Points on a hilly landscape, in no order, each with its height.
From any point a ball rolls to the lowest of the 2 points nearest to it. It stops when none of these is lower. Distance is the straight distance between rows; heights are no part of it.
q_774: [  9   4  -1  15 -30  -6   0 -15 -21 -13 -35  -5  -5 -24  -6   6   6  14
 -19  10   0  -2]  height 50.3
q_960: [  2  10 -19  16  -6  17   4 -13 -21 -33 -16  -7   0   7  -7  12  -5   5
  21   5  -8 -20]  height 40.0
q_757: [ 12 -22  -1  28 -11  31  -8 -10 -13  -5  -7 -28  -6  -4  -1  12   0 -12
  21 -27 -16 -19]  height 52.6
q_886: [ -4  29  -7   3   2  21  -5 -12 -16 -10  15 -10  10  44 -18  -1 -24  21
  31  -6 -19 -14]  height 49.3
q_815: [ -9   3  -4  10   4   9  10  -3  30 -10   2  32  35  15  -2  -9 -22   6
  14   3   6  17]  height 17.0
q_365: [ -5   7   0 -10 -12 -42  15  -4   2   8  -7  29  -1  18  11   2   5  -6
  -3  14 -13   8]  height 58.9
q_729: [  9  -4  -8  26 -22  13   9 -13 -17 -25 -33 -11  -5 -12  -5  11  -2   8
   5  -6  -3 -17]  height 45.1
q_689: [ -1 -25  11 -11  42   6  -2  24  22   1  12 -26  -8 -27  10  -1   4 -14
  13   2   9   9]  height 68.4
q_197: [ 11  36   3  -8 -12 -20 -33  -4  -3  19  -2   0  10 -21  -5 -10   2  16
 -27  22  27  16]  height 26.7
q_780: [ -7 -25  14  15  -5 -21   3 -11  22   3  -9   2   7  25   4  -1 -12   4
 -17   0   1   7]  height 84.4
q_797: [  2   7  -9   2 -25  33  14  -3 -19   8  -4  13 -11  -2 -10   1   8   1
  -7 -20  -8 -21]  height 39.2
q_641: [-10  10   3 -10  12 -18 -21 -16   0  12  12 -11   0  39 -18 -17  -4  14
 -13   9  10   3]  height 39.6
q_578: [ -6   2   1   0  13  -2 -17  -5  -6 -14  -6 -31  -9 -10  -6  -4   5   7
  -5  11  15  -1]  height 46.7
q_519: [ -4 -17 -19   1  18  16  23   8  27 -21  -6  20   4   0   7  13 -12 -13
  15  -1   4  -2]  height 52.5
q_983: [  6   5  13 -21  -4 -43   4   9  -5  18   0   7 -16 -13  19   6  15  -9
 -10  18  -4   9]  height 53.4
q_227: [  3  26 -10  -7  -9 -10  18   9  -1 -18 -11  37  12 -23  15   5   5  -7
  10  19  -4   8]  height 27.9
q_510: [  7 -36  14 -10   9  -5  13  17  15  22   6 -12 -14 -17   8   4   7  -5
 -21  -3   3   3]  height 66.8
q_261: [  5  31  -7   6 -16   2  12  -3 -27 -22 -15  16   7 -29   4   9   8  -4
   2  12  -7 -10]  height 15.9
q_358: [ -3 -22  19   8 -15  11  -1  -1  10  24  10  -3   7   5   1 -14  -2  -3
 -13 -18  -6   2]  height 29.8
q_855: [ -1 -38  23  17 -17 -26  12  -3   0  14 -10  -7  -9   6  19   4   3 -13
  -3 -10 -20  -3]  height 47.5
q_645: [ -5 -28  13   2  10   9  -9   2  27  15  14  -8   2   8  -2  -8  -6  -8
 -12 -17   8   1]  height 35.6
q_796: [ -3   0 -14 -10 -10  28   3   0 -20  13  12   0 -29  14 -12   5   7   0
 -11 -23  -8 -25]  height 45.2
q_386: [  3  57   3  -7  -8  -9 -31  -3 -21   1   7   4  20 -26   0 -13   4   9
 -12  21  16   8]  height 20.2
q_873: [-11  -1  -3 -17  11 -22 -15  -4  -6   4  13 -11 -19  38  -8  -8   6   0
  -5   2   0  -7]  height 43.7
q_740: [  0   6   6   5  14   5 -25 -12 -13  -7   9 -34  -3  11 -14  -9   2   1
   9  -1   3  -9]  height 49.7
q_543: [  2 -17 -16  -8  -1  11  28  17  18  -5  -7  32  -6  -4   9  12  -3 -10
  -2  -5  -7  -1]  height 45.6
q_149: [ -2  -4   8  25  -8   8   0 -22   7  -3  -2 -11  24  45 -24  -9 -29  24
   3 -11  -4  -1]  height 40.6
q_31: [ 15 -40   3  25   0  16   6   3   2  -6 -12 -26 -12 -15   8  21   1 -17
  10 -15  -8 -12]  height 57.5
q_694: [-13  20  -8 -18  43 -21 -24   2   6 -12  12  -8  -4  11   4 -12   4   3
  13  15  12   8]  height 59.5
q_347: [  4  21 -12  14 -18  -5   0 -13  -8 -16 -27   6  12  -5 -11   0  -4  21
 -19  19  13   6]  height 54.4
q_583: [ -8  -3 -12   0  -8   9  12  -7  12   0   4  23  23  35 -11  -5 -17   6
  10  -8 -14   4]  height 26.2
q_103: [-15 -12 -17 -26  33  15 -13  11  19  11  25  12  -7  39  -9  -7  -8   3
  -3 -17   5  -3]  height 64.7
q_792: [ -1  -7   3 -13  26   0  -3  13  23  -1   4  -8   1 -21   6  -3   3  -4
  -2   7  22  13]  height 71.0
q_118: [ -2  24  17   8   0 -10 -18  -9   8   4   8  -1  32 -15   4 -22   2   3
  20  18  10  21]  height 20.1
q_503: [-10  27  -9 -21  36 -18 -25   3 -17 -15   8 -16 -10   4   3   2  18  -2
   3  18   9  -9]  height 57.3
q_837: [  0  -1   2   3   7  31 -21  -4 -13   7  22 -32  -6  15  -5  -4  -3  -9
  29 -28 -14 -16]  height 56.6
q_867: [ -8  14   7  -8   8  30 -23   0 -12   9  32 -17  11  15  -9 -16  -8 -10
  41 -24 -15  -3]  height 54.6
q_767: [-13 -16  -6   2  17 -32   5   0  27  -9  -7   7   9  35   4   0 -13   6
  -7  17  11  15]  height 87.0
q_164: [  7 -14  11   3   4  24 -11  -4  -4   9  13 -27  -5 -13  -5  -8   9 -11
   8 -21  -5  -7]  height 59.6
q_924: [  0  -6  -4 -28  -5  -8  15  12  -7  24  11  24 -27  -1   3   2  11 -11
 -19  -5  -7  -5]  height 9.2
q_102: [ 10 -26  15   3 -15 -29  19  12  17  16 -22  10  -5 -22  23  17  -3   6
 -29  15  11  25]  height 79.7
q_770: [-14   8 -19 -24  37  -1 -10   6  14  -7  17  13  -1  27  -6  -5   0   7
   8   6  10   2]  height 62.0
q_263: [  5   2   3 -28  -8   8   9  16   3  32  11  18 -11 -23   0  -5  11   1
 -31  -4  13   4]  height 21.6
q_616: [ -8  23 -21 -14  12  11  -5   0 -16 -14   9  -1  -9  17  -4   4   3  -1
  13  -6  -6 -18]  height 54.5
q_809: [  2  14   9   9   1 -22 -19  -7  -8 -17 -15 -31   1 -26   2  -4   1  13
  -4  28  25  17]  height 42.7
q_639: [  5   5  21   0 -24 -35  10   3  -8  16 -11  15   6 -23  20   3  13  -5
   5  10 -17  17]  height 45.7
q_374: [ -2 -10  -9  -2 -17   6  17   1   7  10   4  33   3  19   0  -1  -3  -3
  -4 -15 -14  -1]  height 35.5
q_527: [  0  15 -12  11 -16 -14   1 -19   7  -8 -19  15  24  24 -18  -8 -17  29
 -15  20  13  10]  height 57.6
q_634: [  1 -16 -10  25 -10  40  14  -3  25  -8  -5  15  22   8 -15   1 -24   8
 -11 -17   5  -1]  height 20.7
q_707: [ -3 -22   7   0 -21 -31  20  -1  -4  15 -12  19  -8  16  12   8   9  -6
  -9   1 -23  -1]  height 55.3
q_268: [ -8   0  -6 -10   2  26 -17  -4 -11  27  26 -17 -18  34 -14 -12  -1   3
  -5 -22  -5 -20]  height 50.7
q_286: [ -4 -16 -24  -3  23  25   1   8  12  -9   9  -1 -20  20  -5  14  -3  -7
   8 -13   5 -12]  height 46.8
q_171: [ -4   1   2   0   4  -6   0   2 -10  -3   6  -8  -5  -3  11  -3  11 -18
  28  -3 -11  -9]  height 60.0
q_368: [ 15  13   9 -22 -21  -5  21  17 -16  21   2  31  -8 -43  10   3  17  -9
 -13   3  -6   4]  height 37.5
q_148: [  3  16  -5   1  -6 -23 -25  -6   7   5 -20  -5  -2 -13  -4  -7  -5  24
 -37  28  42  26]  height 32.6
q_958: [  4  40  -2 -28  -6 -10  -7  14 -30  10  10  13  -7 -33   7   2  19  -6
 -20  15   4  -6]  height 48.9
q_156: [  9   8   2 -18 -16  -8  15  16   8  22   0  36  -2 -35   5   3   5   3
 -27   5   8  18]  height 29.7
q_362: [  5  23 -11  10 -29  31   4  -6 -32  -7  -5  11   2  -6   0   0   4  -1
   8 -14 -21 -19]  height 44.2
q_505: [ 10  12  -2  14 -18  34  -5 -10 -31  -5   4 -12  -5 -10  -3   6   6 -10
  26 -21 -21 -20]  height 48.1
q_520: [  0 -14  23  36 -11   5  -2 -17  10  -1  -6 -12  28   5   4 -12 -14   1
  20 -13 -17   8]  height 28.5
q_861: [ 10  17  -9  -5   0  11  18  14 -21 -15 -12   4 -11 -47   7  13  17  -6
  -2   9   1  -9]  height 3.1
q_96: [  9   2   8  -5   4  -7  12  15   3  -9  -6   6  -1 -39  12   6  14  -8
  11  12   2   7]  height 18.3
q_657: [ 16  -9  -3 -10  -2 -15  21  17  18   1 -20  11 -11 -33   9  16  -1  11
 -28  21  29  21]  height 76.6
q_439: [-10  26  -9  -8   9  22  -9  -6 -14  -2  27  -4  -1  27 -14  -9  -9   0
  23 -13 -12 -14]  height 52.0
q_704: [  7 -15  -3  -1 -21  18  19   5  -4  13  -8  14 -14 -20  -3   4   7   1
 -27 -14  -3  -5]  height 31.1
q_791: [ -8   7 -12  14   0   9  -1 -17  -1 -11   3 -12  11  56 -26   2 -35  27
  14 -11 -14 -11]  height 45.3
q_72: [ -9   8   5 -24  14 -40   0   7   3   9  12  12 -10  15   9  -2  12  -6
   3  14  -5   6]  height 52.4
q_642: [  4  -5  14  16   3   8   5   3  -3 -10  -3 -12   5 -22  11  -1   8 -24
  43  -5 -20  -1]  height 63.6
q_379: [ -1 -13   6 -10 -12  -5   3   1  -3  27  13   2 -17   7  -1  -5  13  -8
 -17 -13  -4  -5]  height 20.5
q_15: [ -2  19  -9  -9   5   3  -2   7 -29 -13   7  -8 -19  -4   6   7  16 -14
  17   4 -11 -21]  height 57.1
q_312: [ -2  37   1  -5  13  -9 -26  -6  -4 -10   7  -8  17 -10  -4 -13   5   7
   9  19  14   6]  height 13.4
q_186: [  0 -15  14  35 -18   8   4 -18   4  -6  -5 -12  23  39  -8   0 -26   9
  17 -22 -25  -5]  height 35.3
q_763: [ -1 -37  22  14 -11 -21  11   1  21  17  -9   0  -3  -1  11   7  -1   4
 -37  -1   3  11]  height 82.2
q_542: [ -6  39 -10 -25  11 -17 -19   1 -26  -1  17   3  -5  11   2  -1  14  -1
  -7  15   4  -9]  height 55.1
q_914: [ -5 -27  -2   2  19  29  -3   9  22   6  21   4   3  15  -1   3 -11 -13
   5 -24   1   0]  height 41.0
q_252: [  1  14  -7   5   7  23   0  -2  31 -13   1  22  30 -12  -3 -14 -18   9
   2   6  23  19]  height 23.5
q_974: [ -7  -8   6  14  13  13   9   3  33  -9   7  18  37  -2  10 -11 -11 -12
  23  -2  -2  17]  height 24.1
q_779: [ 14  29  14 -15 -19 -21   0  11 -27  13  -4   9  -5 -42   9   2  17  -4
 -16  13  -3   5]  height 44.5
q_138: [ -8  -2 -11  16   3  -6  -7 -17  16 -24 -15  -5  15  30 -16  -1 -21  23
  -5  16  20   8]  height 59.8
q_532: [ 10 -36  14   3   4   6  15  15   7   8  -5 -14 -15 -19  11  16   6 -17
   0 -12  -9  -1]  height 62.4
q_880: [-13   3  -5 -37  22 -35 -10   7 -10  11  18  -5 -31  27   6   1  17  -8
  -9   8   1  -4]  height 47.7
q_568: [  6 -29   3  26 -19  26  12  -8  12  -9 -18   6  10 -10  -3   6  -6   7
 -18 -17  -3  -4]  height 11.1
q_323: [ -4 -27   2   8 -16 -11  11  -4 -14   8  -4 -14 -24  24  14  14   6 -14
   8 -17 -22 -18]  height 39.0
q_623: [  0 -36  -4  18 -21  11  12  -9  -2   7  -6  -4 -12  25   3  19  -7  -4
  -6 -28 -17 -17]  height 29.6
q_629: [  7  -5   0  -9  12  -7   9  22  22   2  -6   2   2 -36   9   1  -1   7
 -10  19  32  23]  height 73.7
q_970: [  4  33  15  -5 -19 -19   5   1 -17   3  -5  30  17 -27  13  -5  11  -9
  13   9 -18   7]  height 38.0
q_827: [ -5  -3   2  11   1 -27 -16 -13   5  -7 -18 -26   1   5  -5  -6  -4  16
 -19  23  29  23]  height 37.9
q_934: [ -2  51  -6 -28   8 -27 -23  10 -32   6  22   0   3 -20   9   3  19  -2
 -18  26   7  -1]  height 52.2
q_247: [  0 -25  -2  19  -9  16   5 -10   3  -1 -10  -7  -4  11 -11   9 -13   4
 -10 -14  -3  -9]  height 20.3
q_104: [  2   5  26  22 -12  -9 -12 -18  14   3   1  -6  36  -7   6 -20  -9   5
  20   4  -7  22]  height 22.2
q_522: [ -8 -13 -19  -3  18  -5   2  -3   9 -15   3  -2  -7  39  -2   8  -9  -2
  18  -7  -5 -10]  height 52.3
q_856: [ -2  14 -14   3  18  17   6   2  17 -28 -11  11  16 -13  -7  -3  -6   4
  15  12  17   5]  height 29.3
q_246: [  4 -31   5 -19  30   5   3  19  10  15   9 -24 -31 -15  -1   8  10  -6
 -20  -5  12   0]  height 69.9
q_508: [  2  15  -8  19   0  11   4  -9  -4 -31 -16   4  20   0  -7   1  -8   8
  16   7   1   0]  height 35.0
q_995: [ -4  19   3  -7 -14   2 -16 -12 -11  15   7   3   3  18 -21 -17  -4  16
 -16   2   8  -3]  height 34.6
q_574: [ -7  -1 -21   5  15  -2   1 -11  17 -24  -9   3   4  46 -16   4 -16  17
   8   6   7  -4]  height 56.8
q_170: [  5 -20  13   5  18   6 -10   4 -10  -3   5 -50 -24 -23  -1   5  12 -13
  14  -9  -3  -9]  height 62.7
q_588: [  6 -25   9  -4  31   5  -3  17   4  -5   8 -29 -11 -23  11   8   8 -26
  33  -7  -8  -3]  height 65.6
q_823: [  1  18   9  -3 -16  -9  -6  -7  -6  12   4  12  11   2  -1 -11   6   4
   1   5  -5   8]  height 28.4
q_822: [  9 -15  18  10 -20  11  10   1   3  16  -5   9   7 -27   2  -9   5  -2
 -16 -15  -4   8]  height 22.5
q_436: [  9 -30 -13   3  21   4  25  19  17 -24 -16  -3 -15 -19   7  19   1 -13
  11   3   0  -5]  height 59.7

Where does a ball stop that starts at each point below?
q_707 => q_568
q_694 => q_924
q_729 => q_815
q_578 => q_312
q_792 => q_312
q_983 => q_861
q_642 => q_312
q_867 => q_312

Call two points neighbours if one is among the 2 nearest of the other. Go from one point of each pair to the other, from neighbour to neighbour, staying as low as possible. Name the highest point that can't be avoided.
q_822, q_815 => q_138
q_861, q_568 => q_365
q_924, q_822 => q_358
